Each row is a point on a tangle of strands that fork, close into loops and nearly touch. The rows are in no order.
Two points are linked if the straight distance between their rows is under 51. Some points are linked to none.
zumu: -30,-5,-5,3,29,-16,0,40,12,-14,19,-19,5,-4,0,-20,41,17,-18,18,-6,15,10
Vekik: 37,32,-24,-18,-18,18,33,-2,41,16,10,26,-28,9,-7,22,-7,-10,-9,10,8,40,1
Popun: -30,-28,0,11,2,-11,-28,-5,-52,-35,-12,-3,21,-23,-5,-16,17,9,-4,18,-1,-41,-22
Gos: 34,14,10,7,-7,16,13,-6,11,1,1,11,-11,15,21,16,-23,-21,21,-13,-4,6,5
mun: -50,-24,0,-8,8,-22,-24,-24,-27,-9,-40,-16,30,-14,-19,-18,-11,12,-18,-1,18,-18,-14
tuvu: 24,-1,-23,9,-24,-5,-7,7,-49,-6,-1,20,4,-20,3,-19,1,1,3,0,-18,-44,-27
pud: -42,-4,-1,-6,41,-19,-10,35,2,-25,-8,-27,6,-4,2,-17,38,5,-17,22,-2,10,8
nofo: 32,10,16,-25,5,2,25,-22,30,31,13,-2,-12,8,5,24,-10,-9,4,-18,3,15,13
sakez: -24,-37,-1,27,8,-15,-4,2,-10,-13,4,-33,22,-17,-2,-15,7,28,-6,-2,0,-34,-19
zude: -1,16,-9,6,-15,-7,-22,21,-26,-30,-6,26,-16,8,12,1,-8,-15,-9,15,-4,6,-4
piv: 13,1,-3,-11,-31,-10,-3,-7,-20,9,-3,8,2,-5,-9,9,-15,-3,-2,-23,1,-31,-16
poz: -26,10,-17,-26,1,-16,-24,23,-51,-34,-29,16,4,-28,-14,-9,33,-4,-26,25,4,-18,-15
buset: -1,20,3,-1,5,9,-17,-25,17,36,12,-33,-15,25,5,10,2,-1,35,4,-6,22,29
Lur: 12,18,9,18,-5,9,-2,-17,-3,-6,1,7,-8,24,22,11,-23,-13,22,2,-11,23,19
Fetu: -54,-12,23,-6,13,-1,-29,-31,6,2,-41,-21,27,4,-21,-6,-27,6,-8,-11,25,21,8
mopo: -29,-19,0,7,9,-8,8,35,-23,-15,5,-15,14,-10,3,-35,45,17,-24,18,-21,-23,-18
tenab: 10,-11,13,26,-2,17,1,-9,13,-7,2,-1,9,15,9,7,-27,-11,31,-22,-1,-8,-4
nek: 47,13,-27,-9,-3,12,26,6,34,2,20,38,-44,0,26,5,-6,-16,-5,10,1,29,-10
kuzup: 39,0,-37,-11,-23,9,11,11,12,-6,26,64,-46,-24,7,3,2,-8,-18,17,6,9,-22
dom: -6,-7,-14,-13,-11,3,-5,13,-64,-14,-10,5,5,-22,-8,-37,44,10,-14,33,-35,-40,-21
gamiv: 33,-12,-1,-4,3,-5,6,-1,6,3,21,8,4,-19,20,11,-7,-12,12,-20,4,-32,-22
romo: -13,-13,30,16,0,6,24,-16,12,22,-27,-22,24,16,-20,-5,-33,19,-2,-26,2,6,9
rilom: -14,-7,5,11,-6,-14,-20,-5,-14,-15,-1,-5,4,8,0,3,-16,-5,3,-6,0,-5,2
til: 16,12,-4,8,16,8,-10,-11,30,27,30,-27,-10,17,12,11,7,-3,43,-3,-1,8,15
tedur: 37,17,29,4,5,44,32,-22,17,3,-19,19,18,7,3,25,-21,-19,29,-11,8,-1,14
dov: 22,-2,4,6,-21,6,14,-11,-17,5,-14,12,10,-2,-5,9,-28,-7,12,-28,-4,-35,-21
duduz: 38,-4,-9,-14,-1,-8,7,9,2,2,33,30,-12,-26,22,3,2,-14,3,-12,0,-15,-14
Nof: 5,34,-22,-1,-4,-4,14,3,21,15,7,-2,-13,25,-3,3,-7,1,-5,15,-3,50,19
Gen: -23,-1,-5,-32,-4,7,3,27,-53,-26,-10,22,6,-22,-1,-23,70,6,-32,38,-14,-15,-22
fipe: 13,-8,-19,-22,-15,-18,19,10,13,23,21,7,-16,-9,-13,4,0,2,-19,-18,-1,-10,-8
Kisu: 38,28,-14,7,-16,3,-4,-6,-2,-10,12,26,-25,12,29,10,-13,-10,-7,26,-2,41,7
Podit: -19,-23,12,-3,-21,-23,-24,-25,-30,1,-3,-6,11,-12,-4,3,-12,8,-8,-14,8,-26,-7
kigo: 9,8,-34,-6,1,0,6,22,37,16,41,18,-22,-6,-9,1,19,4,3,2,4,20,3
Zum: 51,25,-7,-25,2,28,30,2,50,17,10,18,-37,15,13,20,-3,-28,21,1,7,16,-5
guno: 32,13,-18,5,-6,7,9,25,21,0,20,23,-27,6,23,-5,-8,-20,1,-6,-11,5,-8
suz: 25,11,44,10,-7,45,21,-39,9,8,-24,12,20,3,-11,36,-16,-8,18,-5,4,4,34
Debik: 20,4,-26,-19,-26,-15,14,6,-7,11,21,32,-19,-16,-11,4,4,-1,-26,-6,1,-5,-16
veba: -2,-10,-10,-17,-17,-26,-11,-7,-56,-4,-2,3,-1,-20,-5,-17,11,10,-22,6,-17,-25,-13
dok: -44,-11,32,4,-8,19,-20,-32,4,8,-45,-16,30,14,-35,3,-31,9,-1,-11,23,14,11
bek: 45,32,20,-14,34,54,42,-13,49,23,-13,-8,5,5,6,21,6,-21,43,2,8,3,12
Tabiv: -11,-27,25,23,-9,8,-1,-37,-15,3,-10,5,38,-3,-16,4,-31,8,14,-19,21,2,-2
lub: -18,-18,25,-3,-21,-12,-21,-32,-22,7,-21,-3,18,1,-11,7,-28,5,-5,-19,11,-7,3
sifak: 47,35,20,-10,16,46,36,-17,36,9,-15,15,4,6,10,26,-8,-27,32,4,4,5,16
zakek: -7,2,-18,-24,-20,-26,-4,10,-25,-4,22,32,-8,-23,-12,-4,23,7,-37,17,2,8,-3
Ledu: -20,-13,-15,-16,-1,-2,-9,2,-53,-15,-19,-17,22,-19,-19,-41,48,12,-18,30,-32,-49,-27
Rova: -14,27,-21,-3,14,-16,-3,16,20,9,4,-15,-11,22,-5,-13,5,10,-5,15,-3,44,23
disur: 36,18,31,-13,12,35,24,-31,35,30,-8,-14,-12,17,4,31,-2,-17,30,-9,-9,6,33
dezap: -42,-36,9,-4,9,-4,-12,14,-27,-30,-10,-28,16,-10,0,-13,42,14,-22,21,-14,-44,-18
zada: -37,-7,-3,-20,4,-28,-22,14,6,7,2,-23,11,-14,-17,-7,13,17,-36,-3,4,-7,2
tinir: 12,8,16,-10,-6,-10,18,-18,19,29,2,-8,-3,16,-3,15,-16,5,-6,-23,-1,15,21
fugu: -43,2,-6,-40,22,-18,-30,22,-10,-35,-14,-1,-7,-11,-1,4,49,-17,-24,21,5,7,9
sanid: -48,-13,5,6,33,-20,-27,-2,-9,-30,-23,-16,4,10,7,-11,2,-10,9,12,4,15,13
maki: -1,-14,-6,30,-5,-2,-6,13,-38,-23,4,16,19,-17,18,-25,2,4,1,4,-11,-31,-23
sogis: -23,-5,-5,-1,-3,-18,-22,7,-50,-31,-12,11,18,-19,-1,-16,11,0,-10,12,-3,-22,-14
tofed: -10,-5,-18,-25,-13,-29,5,10,2,18,14,1,-11,-3,-17,-4,5,11,-35,-8,-1,0,-2
dova: 49,15,-16,-6,2,15,31,16,33,7,7,30,-25,6,26,-1,-15,-24,2,-11,-1,7,-16
dal: -21,-16,-6,-11,5,-21,-10,25,17,9,28,-22,4,-21,-14,-3,31,29,-29,2,0,-10,0
sorab: 36,41,-1,-1,7,46,21,-21,31,39,2,-11,-20,22,10,19,6,-15,43,13,-6,18,20
Bebo: -12,-30,1,-4,-9,-23,-17,-20,-51,-3,-4,-7,15,-21,-5,-14,2,12,-11,-4,-9,-38,-15
tiz: -8,-21,-3,19,-7,-14,4,-15,-19,0,1,-6,28,-12,-5,-16,-16,13,4,-15,-1,-23,-14
Vuno: -5,22,-5,-2,-16,-8,-4,-1,4,10,-2,3,25,4,-13,14,-14,4,-5,-8,8,12,11
riri: -26,6,21,-1,-2,-8,-27,-22,-2,1,-21,-17,-7,34,-6,8,-20,-10,16,-3,2,21,26
suzos: 30,19,25,1,-8,29,13,-25,21,13,-7,-3,-15,24,12,29,-15,-19,29,-8,-8,4,21
Vuvo: 25,10,6,1,-9,9,31,-14,6,19,-9,8,27,-4,-10,15,-23,5,1,-27,6,-11,-1
Labul: 33,0,30,-8,20,26,35,-7,45,9,-15,-10,11,9,2,16,-17,-19,32,-29,8,-18,-7
ditu: 20,13,-13,-17,-16,-1,8,2,26,13,21,9,-29,15,-2,18,-5,-10,-1,-4,-2,23,4
leg: -63,-35,11,0,32,-19,-35,1,10,-22,-20,-51,13,-10,-6,-10,12,16,-21,7,12,-21,-3
keda: 9,-3,18,10,-30,15,16,-23,-22,9,-30,12,18,6,-19,8,-34,-5,8,-25,3,-21,-9
baru: -47,-6,17,2,16,-4,-39,-26,13,7,-20,-36,2,23,-6,2,-15,-2,15,-2,11,20,20
Goki: -28,-3,-5,15,16,-20,5,19,6,2,-15,-29,15,12,-17,-19,-13,19,-11,-10,3,9,-2
Per: 16,-2,-1,15,19,5,-2,12,36,12,27,-20,-17,10,19,0,-2,-7,35,-14,-9,2,6
limud: -18,3,-8,-1,-11,-12,-21,24,-21,-24,5,12,-4,-1,2,0,11,-10,-9,6,-5,-5,-2
kuvu: -8,5,-15,-2,14,-17,-17,12,19,10,38,-9,-11,-1,4,2,29,4,2,19,-2,22,16
Neto: 9,12,4,-9,1,6,2,3,44,37,8,-30,-9,20,-14,18,0,9,8,-21,-1,11,13
Rin: -11,-22,-5,23,11,-16,-1,21,8,-4,22,-27,16,-14,1,-11,13,23,-2,-9,-4,-25,-11
Karal: 11,20,-21,-1,5,-4,5,17,42,26,28,-6,-13,10,-10,0,9,11,8,0,3,33,12
pezu: -32,-26,10,23,1,-3,-16,-17,13,3,-8,-32,32,3,-17,-1,-23,21,6,-16,18,-11,-5
Pif: 16,-34,14,13,4,7,11,-28,10,14,-2,-15,28,-15,-1,11,-22,4,21,-36,16,-38,-21
gemuz: -2,3,-26,-2,9,-3,3,23,23,-1,41,19,-40,0,11,-13,29,3,-11,35,-11,42,12
gimim: 19,-21,18,19,24,-1,29,-13,22,20,0,-28,22,-9,-2,-5,-27,26,11,-35,12,-10,-11
Guka: -12,-11,2,33,-3,-3,-22,8,-28,-30,7,15,20,-7,18,-11,-4,1,13,3,1,-10,-12
Rodug: -38,-9,1,-14,6,-31,-14,-11,-22,-4,-26,-12,19,-8,-10,-12,-10,6,-25,-1,12,-2,2
nopa: -11,-21,16,39,7,19,-9,-19,17,-3,2,-14,14,16,1,3,-25,-3,41,-13,5,10,6
bavak: 6,-8,-17,-17,-18,-12,-2,6,-62,-7,1,17,-10,-26,-3,-29,28,7,-25,22,-27,-29,-18
rit: -23,-22,-1,15,9,-29,10,8,-8,4,-12,-32,15,-3,-12,-28,-9,32,-17,-8,-3,-9,-9
Gobiv: -9,-9,0,15,28,-20,-2,30,14,0,32,-25,-4,-7,8,-20,20,24,-6,1,-8,14,7
Bos: 10,-5,-9,12,-18,2,-16,31,-33,-20,11,25,-13,-6,21,-13,8,-9,-6,2,-18,-32,-17
sel: -11,5,-21,-26,-18,-3,-7,28,-57,-21,-5,34,-6,-30,-10,-20,48,7,-33,32,-4,-13,-19
gati: -62,-30,10,-1,35,-13,-34,-14,3,-28,-35,-26,12,-2,-9,-10,-3,-7,3,4,14,5,7
duse: 7,-12,-3,3,6,-24,17,12,8,11,16,-12,-11,4,8,-10,-4,14,-18,-20,-11,3,3
zife: -16,-8,-17,-7,7,-10,5,34,16,-3,39,13,-24,-10,-5,-17,41,10,-27,23,-7,27,10
Vis: 45,19,27,-35,15,25,40,-24,44,29,-5,-2,-14,13,2,27,-3,-20,10,-9,3,14,22
Buba: -12,-27,26,17,-9,22,5,-35,27,24,-21,-31,33,-1,-28,12,-33,20,2,-30,17,-26,-6
gal: 23,6,-34,-12,-13,7,15,10,46,11,39,35,-41,-5,-8,8,8,-10,4,3,6,17,-5
Tisi: -39,-15,-6,-27,18,-6,-4,11,-39,-30,-35,-13,25,-25,-14,-21,52,8,-29,25,-8,-37,-22
pasas: 7,-10,-16,16,-13,-1,-10,3,-64,-20,-7,12,10,-22,5,-33,11,4,0,15,-23,-43,-24
Zino: -48,-19,7,-1,18,-20,-38,7,12,-7,2,-41,13,-3,-3,-5,13,15,-10,6,10,-7,9
fimo: -7,-30,14,24,-6,8,2,-24,15,10,-4,-22,29,-2,-14,12,-29,17,19,-25,15,-25,-11
vedun: 32,0,-2,3,21,9,20,16,37,8,17,-5,-19,7,22,-5,-9,-19,26,-20,-3,-6,-13
difez: -35,-14,-2,11,15,-12,-20,25,12,-10,12,-35,18,-6,-6,-7,21,17,-9,4,1,-18,-4
vuta: -27,-11,-5,-17,6,-1,15,26,-36,-18,-2,2,15,-19,1,-31,59,16,-33,30,-19,-23,-21
mabe: -24,3,-12,-42,10,-2,-12,17,-60,-39,-48,10,-2,-25,-12,-17,54,-9,-25,28,-6,-29,-18
dotu: -39,5,-3,-30,8,-25,-32,14,-7,-18,-8,-6,-9,5,1,5,23,-12,-23,16,1,5,15
veb: -30,1,5,15,19,-12,-29,-2,-10,-27,-3,-12,-7,22,14,-7,-1,-15,23,13,-4,22,19
tev: 27,39,-15,-4,-17,13,28,-7,27,15,3,11,-9,24,-4,20,-10,-4,-8,12,-2,46,14
buro: -29,5,-5,-11,21,-23,-24,7,10,0,18,-22,-5,2,0,-4,28,8,-8,17,3,22,23
kat: 31,33,-12,-5,8,15,28,7,46,33,14,-3,-13,17,-9,10,1,5,11,-6,2,33,15
Surel: 15,23,-12,1,-27,-6,-22,25,-51,-31,-11,36,-22,-7,9,-1,-5,-5,-13,16,4,-6,-14
rol: 46,18,-29,-9,-33,7,7,14,2,-5,11,53,-42,-7,11,15,-10,-14,-14,6,9,7,-20
keme: -9,-13,10,8,-5,-8,24,-12,-7,19,-21,-17,16,11,-17,-12,-28,17,-13,-28,-5,-6,-3
Dilu: -12,4,-19,5,-5,-18,-5,26,11,7,15,-5,13,-3,-16,-5,6,8,-10,-5,0,-5,-6
boz: 3,34,-9,24,-5,16,-7,14,11,1,3,9,12,19,0,8,-15,-9,24,0,-1,14,10
tede: 30,27,-27,-2,-31,4,-6,24,-13,-9,4,43,-15,-3,-2,7,-8,-8,-11,4,3,2,-19
Zomo: 5,-17,-8,2,2,-16,19,28,-12,-6,23,10,-22,-6,22,-23,19,7,-27,5,-24,-2,-5
sur: 49,5,-9,0,-10,0,16,-5,-23,-1,1,39,-8,-17,25,-5,-22,-13,2,-15,-3,-21,-25
zuza: -9,-36,42,18,-12,42,9,-40,17,19,-24,-7,31,1,-29,17,-32,10,10,-21,17,-11,6
Dig: -9,-19,28,19,13,9,-12,-27,35,23,4,-46,12,12,-6,10,-21,18,24,-20,11,0,11
nati: -34,-9,-8,-36,33,-3,-2,19,-40,-42,-48,2,11,-25,-3,-14,58,-10,-30,20,-8,-23,-15
fip: 29,-1,26,10,24,28,21,-6,50,22,-5,-28,-1,15,-1,15,-10,-5,43,-20,4,-2,5
non: -25,-4,-9,-4,-2,-4,-7,39,-39,-36,-8,16,-6,-6,8,-23,39,-8,-26,25,-18,-19,-17
niri: 7,6,15,34,8,32,-6,-24,17,10,1,-14,7,24,3,13,-17,-9,55,-3,1,12,18
pataf: -40,-1,13,-14,11,-21,-22,-24,-2,7,-24,-21,24,0,-12,-8,-18,9,-20,-3,19,16,17
Simi: -28,-3,22,17,-3,11,-17,-30,-10,-8,-25,2,27,13,-17,5,-28,-2,22,-4,18,25,15
Vudof: 25,-3,-5,-5,-21,-16,-2,4,-44,-15,12,33,-24,-14,23,-5,0,-5,-17,5,-10,-10,-12
nazu: -35,-19,5,-13,3,-4,-15,29,-37,-35,-18,-4,1,-6,1,-14,42,-7,-27,19,-13,-34,-15
Pum: 12,9,6,25,15,12,7,-1,31,15,10,-22,15,9,-3,4,-15,6,35,-16,5,12,9
gadif: 10,-14,-6,9,13,-17,9,16,19,10,33,-17,20,-22,3,-3,8,19,0,-20,2,-13,-10
Tef: 17,-29,8,11,7,-6,5,-14,4,6,17,-10,14,-18,12,6,-11,5,15,-26,3,-34,-13
Gizom: 12,40,3,0,-18,19,-4,-25,8,10,-12,-4,-19,37,4,27,-11,-15,14,20,-5,34,26
dagim: -24,-8,-14,-28,-7,-15,1,25,-14,-13,22,28,-10,-22,-13,-8,48,8,-38,26,0,5,1
voki: 39,-5,10,-4,27,9,35,11,29,5,2,-6,1,-5,25,-3,-16,-20,25,-28,11,-21,-26
Zur: -37,13,-3,-15,18,-19,-37,-11,4,2,-2,-21,5,6,-2,2,5,-4,3,11,11,26,28
gad: 13,-27,43,22,25,45,18,-32,46,22,-11,-28,13,6,-12,17,-19,7,40,-21,16,-6,12
Bepo: 21,6,20,8,-13,4,10,-27,-18,-2,-8,18,11,1,6,17,-28,-6,12,-13,7,5,8
Sut: 3,9,-6,1,7,-11,-12,-1,12,9,26,-7,-5,8,11,5,5,0,11,0,-3,20,18
vimeb: -22,-7,11,34,11,1,-24,-12,0,-17,1,-11,9,19,9,-4,-18,-8,31,1,5,17,16
duvu: 1,2,-23,-24,-25,-10,-3,20,-43,-16,18,45,-22,-30,-7,-12,34,9,-37,31,-6,-7,-15
Zalu: -4,13,-8,4,4,-17,-15,2,-11,-11,20,5,-6,6,20,-1,-2,-5,-4,16,-2,28,17
vaful: 21,20,-6,12,-2,-5,-11,-5,-8,-13,16,17,-13,12,31,1,-13,-15,8,12,-5,28,14
Kimeb: 39,9,-21,-3,11,7,19,9,37,15,40,23,-46,2,25,-3,6,-11,7,12,-3,34,1
zefe: -17,9,21,6,-2,12,-25,-34,9,19,-9,-25,-4,30,-3,17,-11,-8,34,3,1,20,32
mubog: 5,-14,24,26,-4,29,35,-11,18,14,-25,-12,21,16,-20,1,-31,6,14,-27,1,-3,1
Zap: 21,10,30,18,10,47,31,-15,30,14,-18,-2,25,9,-10,20,-21,-8,35,-16,4,-5,17
kob: 5,11,31,23,7,40,22,-25,27,20,-20,-12,21,20,-16,15,-20,4,35,-7,-1,18,29
sol: -36,-13,-4,10,25,-19,2,25,-22,-23,-6,-10,18,-7,7,-32,22,11,-21,14,-9,-9,-8
Raka: -22,19,-21,-22,17,-28,-11,10,-7,-20,3,6,-13,-2,6,-2,21,-5,-24,32,5,45,16
fiva: 27,17,-2,-16,-40,-4,0,-2,-19,3,-4,22,-17,3,-5,21,-20,-13,-6,-18,3,-12,-9
Sose: 50,39,-10,-14,-9,31,21,-25,29,21,8,10,-28,17,12,35,0,-17,14,22,-1,35,13
kag: -3,-6,-24,-1,-14,0,7,46,1,-9,25,25,-15,-13,1,-17,32,-4,-21,10,-17,-22,-17
Kem: 11,10,8,-2,-33,-4,-21,-6,-20,-11,-13,15,-7,11,-6,24,-24,-11,5,-12,5,-5,0
Subim: 18,15,-26,-1,-29,7,-16,34,-52,-24,-3,42,-30,-14,7,-19,13,1,-24,26,-11,-19,-19
res: 15,-1,-7,6,-10,3,-1,19,15,-1,14,7,-17,16,11,4,-9,-21,10,-15,-10,-10,-2
roz: -34,-19,19,14,14,1,-28,-22,23,15,-5,-47,8,16,-8,-2,-17,18,12,-13,7,14,18
Vulan: -26,11,2,-16,2,-26,-30,-7,-11,-13,-13,-5,-1,10,-3,8,-1,-7,-8,7,3,19,20
vata: -6,30,20,1,-14,22,-16,-37,3,15,-25,-11,-2,34,-9,27,-15,-12,21,12,0,26,37
zup: 6,13,19,8,17,18,4,-31,25,45,-1,-45,-14,25,4,10,0,5,43,-4,-4,17,33
luv: 31,22,-28,1,-25,5,-6,4,12,-7,23,36,-50,7,23,8,-1,-14,-13,32,0,42,0
kariz: 38,20,6,-4,-20,-2,12,-25,-22,-5,1,27,-6,-2,19,21,-27,-9,1,-6,9,12,-1
Gis: 47,43,6,-19,27,51,35,-25,43,45,-5,-13,-11,12,1,26,20,-15,48,12,4,10,20
Komoz: -16,2,32,-1,-20,2,-11,-30,0,14,-20,-7,18,8,-16,19,-24,3,-5,-18,6,0,16
ruzi: 6,1,-4,35,-1,1,-6,9,-11,-14,11,14,11,-1,17,-7,-17,-5,15,-7,-1,-4,-8
pem: -14,5,-18,-8,-7,-12,-14,36,5,-18,20,17,-17,2,3,-1,26,-10,-16,19,-6,8,1
rigel: -34,-30,2,18,0,-12,-24,0,-25,-25,-2,-16,21,-13,-3,-10,2,12,-3,4,0,-33,-13
Surok: -36,-4,0,-32,5,-4,-17,34,-14,-34,-3,8,-1,-13,-1,-1,66,-8,-28,26,-2,-8,-5
mef: -38,0,-10,-35,25,-30,-17,8,-30,-29,-44,-1,5,-17,-12,-6,22,-11,-30,11,6,-2,-5
vebem: 29,12,-7,-14,-12,-3,20,-6,7,16,10,18,10,-7,0,20,-14,-5,-1,-21,6,-5,-4
fadis: 8,-19,-9,19,-4,-7,1,1,-21,-6,17,4,19,-22,10,-17,-6,7,8,-8,-11,-38,-22
nilo: 0,-3,-7,6,-18,7,-9,38,-38,-26,7,29,-14,-12,17,-28,35,-1,-19,21,-26,-34,-23
gimet: -14,10,-25,-15,0,-14,-3,16,-5,-25,18,25,-31,-1,12,-5,29,-3,-33,43,-1,43,10
laruf: 17,-13,-15,9,4,-14,16,12,-5,8,25,-1,21,-31,3,-13,3,13,-5,-12,-2,-30,-21
luz: 18,6,29,-9,-9,18,8,-24,28,22,-10,-6,14,7,-10,32,-19,-9,14,-27,3,-11,14
tifil: 45,-1,4,-20,7,10,37,2,10,3,-6,18,-7,-4,22,-2,-22,-25,13,-27,0,-25,-30
pitu: 42,7,-8,-23,3,1,20,2,26,15,27,23,-7,-13,10,14,-5,-15,12,-16,11,-4,-14
rozub: -14,16,-20,-31,-4,-25,-12,17,-51,-35,-21,28,-12,-17,-7,-3,24,-6,-37,27,10,8,-6
Kes: -22,11,-8,9,27,-19,-3,18,19,9,2,-28,6,16,-14,-15,1,22,-6,0,1,32,15
mar: 3,5,-30,12,-7,-6,9,44,8,-3,18,15,-10,0,3,-22,7,1,-14,-1,-14,-3,-11
bof: 30,-2,-2,15,-1,-2,29,-11,-23,3,-7,23,8,-8,20,-14,-30,-5,0,-17,-10,-11,-17
Kife: 42,34,-15,8,15,21,9,-6,30,18,21,15,-20,14,34,8,-2,-17,34,10,1,25,7
savi: -58,-41,14,-4,28,-15,-16,2,-14,-30,-23,-37,19,-13,4,-15,28,12,-23,12,0,-29,-10
rab: 23,11,16,0,21,24,16,-12,42,38,2,-37,-19,21,3,11,-2,-4,43,-19,-7,8,18
vanok: 25,2,-34,-20,-22,-5,19,11,21,7,29,46,-32,-18,-10,8,2,-6,-18,6,4,10,-16
Boki: -38,-3,-4,-3,31,-22,-12,14,-8,-28,-10,-15,1,4,12,-18,15,-4,-11,18,-4,16,13
zet: 5,10,-17,-9,-18,-13,-8,11,-13,-20,21,34,-33,-3,17,3,12,-4,-27,30,-1,31,4
Zafim: -5,7,-9,5,-21,-15,-28,7,-62,-23,-18,15,10,-19,-11,-9,-4,1,0,7,1,-32,-18
Teko: 19,17,-8,4,-32,-8,-9,6,-51,-17,-21,25,-15,-1,0,3,-21,-4,-3,1,2,-11,-14
Dala: -5,12,7,1,-30,-11,-22,3,-41,-25,-29,15,-5,7,-9,7,-24,-8,2,0,11,-4,-6
fam: -1,-9,-5,13,-3,-5,6,16,25,13,5,-25,6,11,-10,4,-12,6,7,-31,-3,-17,-8
lero: -20,-29,12,10,-24,2,-22,-26,-49,-16,-36,6,14,-1,-25,-6,-30,-1,9,-9,17,-13,-18
gonas: 4,-5,10,4,4,-20,17,-9,2,15,-3,-13,6,10,2,-6,-23,12,-11,-20,-5,12,7
fufug: 26,-15,20,3,7,15,23,-16,25,15,-6,-10,16,-6,-2,15,-24,-7,24,-33,8,-28,-15
malo: -14,-4,-16,-7,-17,5,-3,45,-7,-24,21,30,-27,-3,1,-12,37,-6,-27,26,-14,-4,-7
Bet: 19,16,-31,7,6,7,-2,14,30,12,37,13,-42,12,19,-8,16,-5,8,22,-10,39,12
Sop: -6,-5,36,-1,-11,16,-6,-29,29,29,-15,-25,11,12,-15,21,-23,3,3,-26,5,-7,18
tole: 8,-15,16,18,-7,-2,9,-27,-16,1,-5,5,26,-11,2,4,-24,5,11,-19,8,-8,-6
fenu: 2,-14,50,15,-14,38,8,-44,13,16,-21,0,25,5,-22,30,-23,-2,17,-15,10,-3,26
puvi: -22,-11,-11,-16,3,-16,-3,30,8,0,33,6,-2,-20,-11,-5,43,14,-25,13,-2,7,6
kita: 24,3,-17,-5,-26,-10,-10,13,-27,-21,16,41,-43,-8,21,1,9,-6,-27,20,-5,6,-8
pusa: 24,11,-14,3,-7,-11,12,2,-9,-1,17,29,-3,-8,15,-1,-11,-4,-11,-1,-2,12,-5
vef: 10,-29,31,18,20,18,12,-20,46,19,0,-41,10,3,-3,14,-23,14,32,-34,17,-11,-7
rumir: 3,-19,40,33,22,54,14,-38,37,32,-13,-33,18,17,-22,10,-10,16,49,-7,6,14,25
Vufep: -20,-21,1,11,-19,-6,-29,-9,-59,-25,-24,6,6,-11,-17,-10,-16,0,9,1,6,-32,-19
figos: 17,-12,-5,-4,6,-14,16,19,11,4,33,4,-28,1,23,-11,9,-2,-12,-6,-15,5,1
bebes: -35,-13,-19,-14,-1,-12,-8,14,-36,-15,-15,-16,25,-22,-21,-26,35,10,-23,18,-12,-38,-20
gug: -7,-4,26,20,24,19,-17,-33,36,40,-1,-54,8,12,-10,1,-10,28,36,-11,9,15,23
nidef: 10,-3,-13,11,23,-16,10,29,27,12,36,-10,0,-11,2,-11,14,20,-1,-9,2,10,0
pep: -17,-3,31,29,8,45,4,-36,23,27,-24,-25,19,24,-24,6,-14,12,37,3,3,23,31
saf: -19,-9,-7,-11,11,-23,14,28,-16,-15,14,4,-14,-5,12,-25,31,10,-36,20,-14,14,3
bisis: -1,-13,-2,-3,-14,-25,5,3,-26,-3,4,4,-9,2,7,-10,-6,-2,-20,-6,-17,-15,-6
tis: -54,-40,11,20,16,-7,-26,-23,9,-5,-25,-38,33,-3,-19,-8,-17,24,-5,-2,25,-6,-10
kedo: 9,27,-25,7,-23,2,-7,27,1,-5,7,23,6,6,-3,5,-9,-11,-4,-2,1,0,-10
Sezar: 41,23,1,8,-3,19,47,-4,13,10,-7,20,6,11,16,4,-28,-1,-2,-11,-5,18,-1
rok: 50,18,-2,-8,-14,9,20,-8,-3,-4,0,37,-12,-4,25,16,-26,-19,0,-9,4,-2,-16
Gadek: -16,-8,8,16,22,-9,-13,-7,19,12,13,-39,2,15,5,-3,-5,13,15,-9,-2,13,14
desib: 32,6,12,19,-5,16,42,-11,-8,2,-12,23,10,6,15,-4,-36,-6,5,-18,-7,4,-5
pipuz: -60,-45,1,1,18,-14,-25,-22,-10,-12,-34,-35,29,-15,-20,-18,-7,23,-16,4,16,-27,-18
guf: -22,13,-13,-27,12,-30,-13,9,-27,-31,-13,17,-8,-12,0,1,22,-7,-36,30,6,27,6
rav: 39,19,-16,-19,-2,10,45,6,45,27,19,13,-21,5,-5,13,-2,0,-2,-5,6,31,-1
kefe: 22,29,-16,17,-11,14,10,18,15,4,7,19,13,7,5,5,-16,-11,8,-11,3,8,-6
gisez: 30,40,-11,-5,-19,20,-4,-18,12,13,10,9,-29,25,12,26,0,-15,18,29,-2,42,18
Zikas: -25,-5,-12,-24,-16,-28,-7,13,-18,2,2,-1,3,-10,-15,-6,16,9,-35,2,-2,-15,-4
Sevem: -40,1,31,6,-2,21,-29,-35,29,21,-30,-30,25,20,-27,11,-23,9,5,-5,17,12,24

A piece is all that can be reached along the links. How many separate loops has the piece of each point below (a circle has one, a figure eight two, a Y none), and how many tips (points with one link)?
fugu: loops 0, tips 4
bavak: loops 0, tips 2
gad: loops 1, tips 7
Rova: loops 0, tips 4
Sezar: loops 0, tips 9
kag: loops 0, tips 3

A tip is a point with one link. Name the tips that can be reached along the links from each point below, in the order of the rows.
Zur: mubog, luv, Surok, saf
mabe: Vudof, luz
pem: keda, Subim, mar
kigo: rit, boz, sol, res

A fork is a point with three links, a tip a point with one. Leave the first point through the second and follow the links. Name the first fork or tip that comes.
Vudof / kita: luz
veba / bavak: Vudof
Sevem / dok: fimo
Karal / kat: rit
rit / Goki: vanok
Bos / nilo: Rin
Surok / fugu: vaful
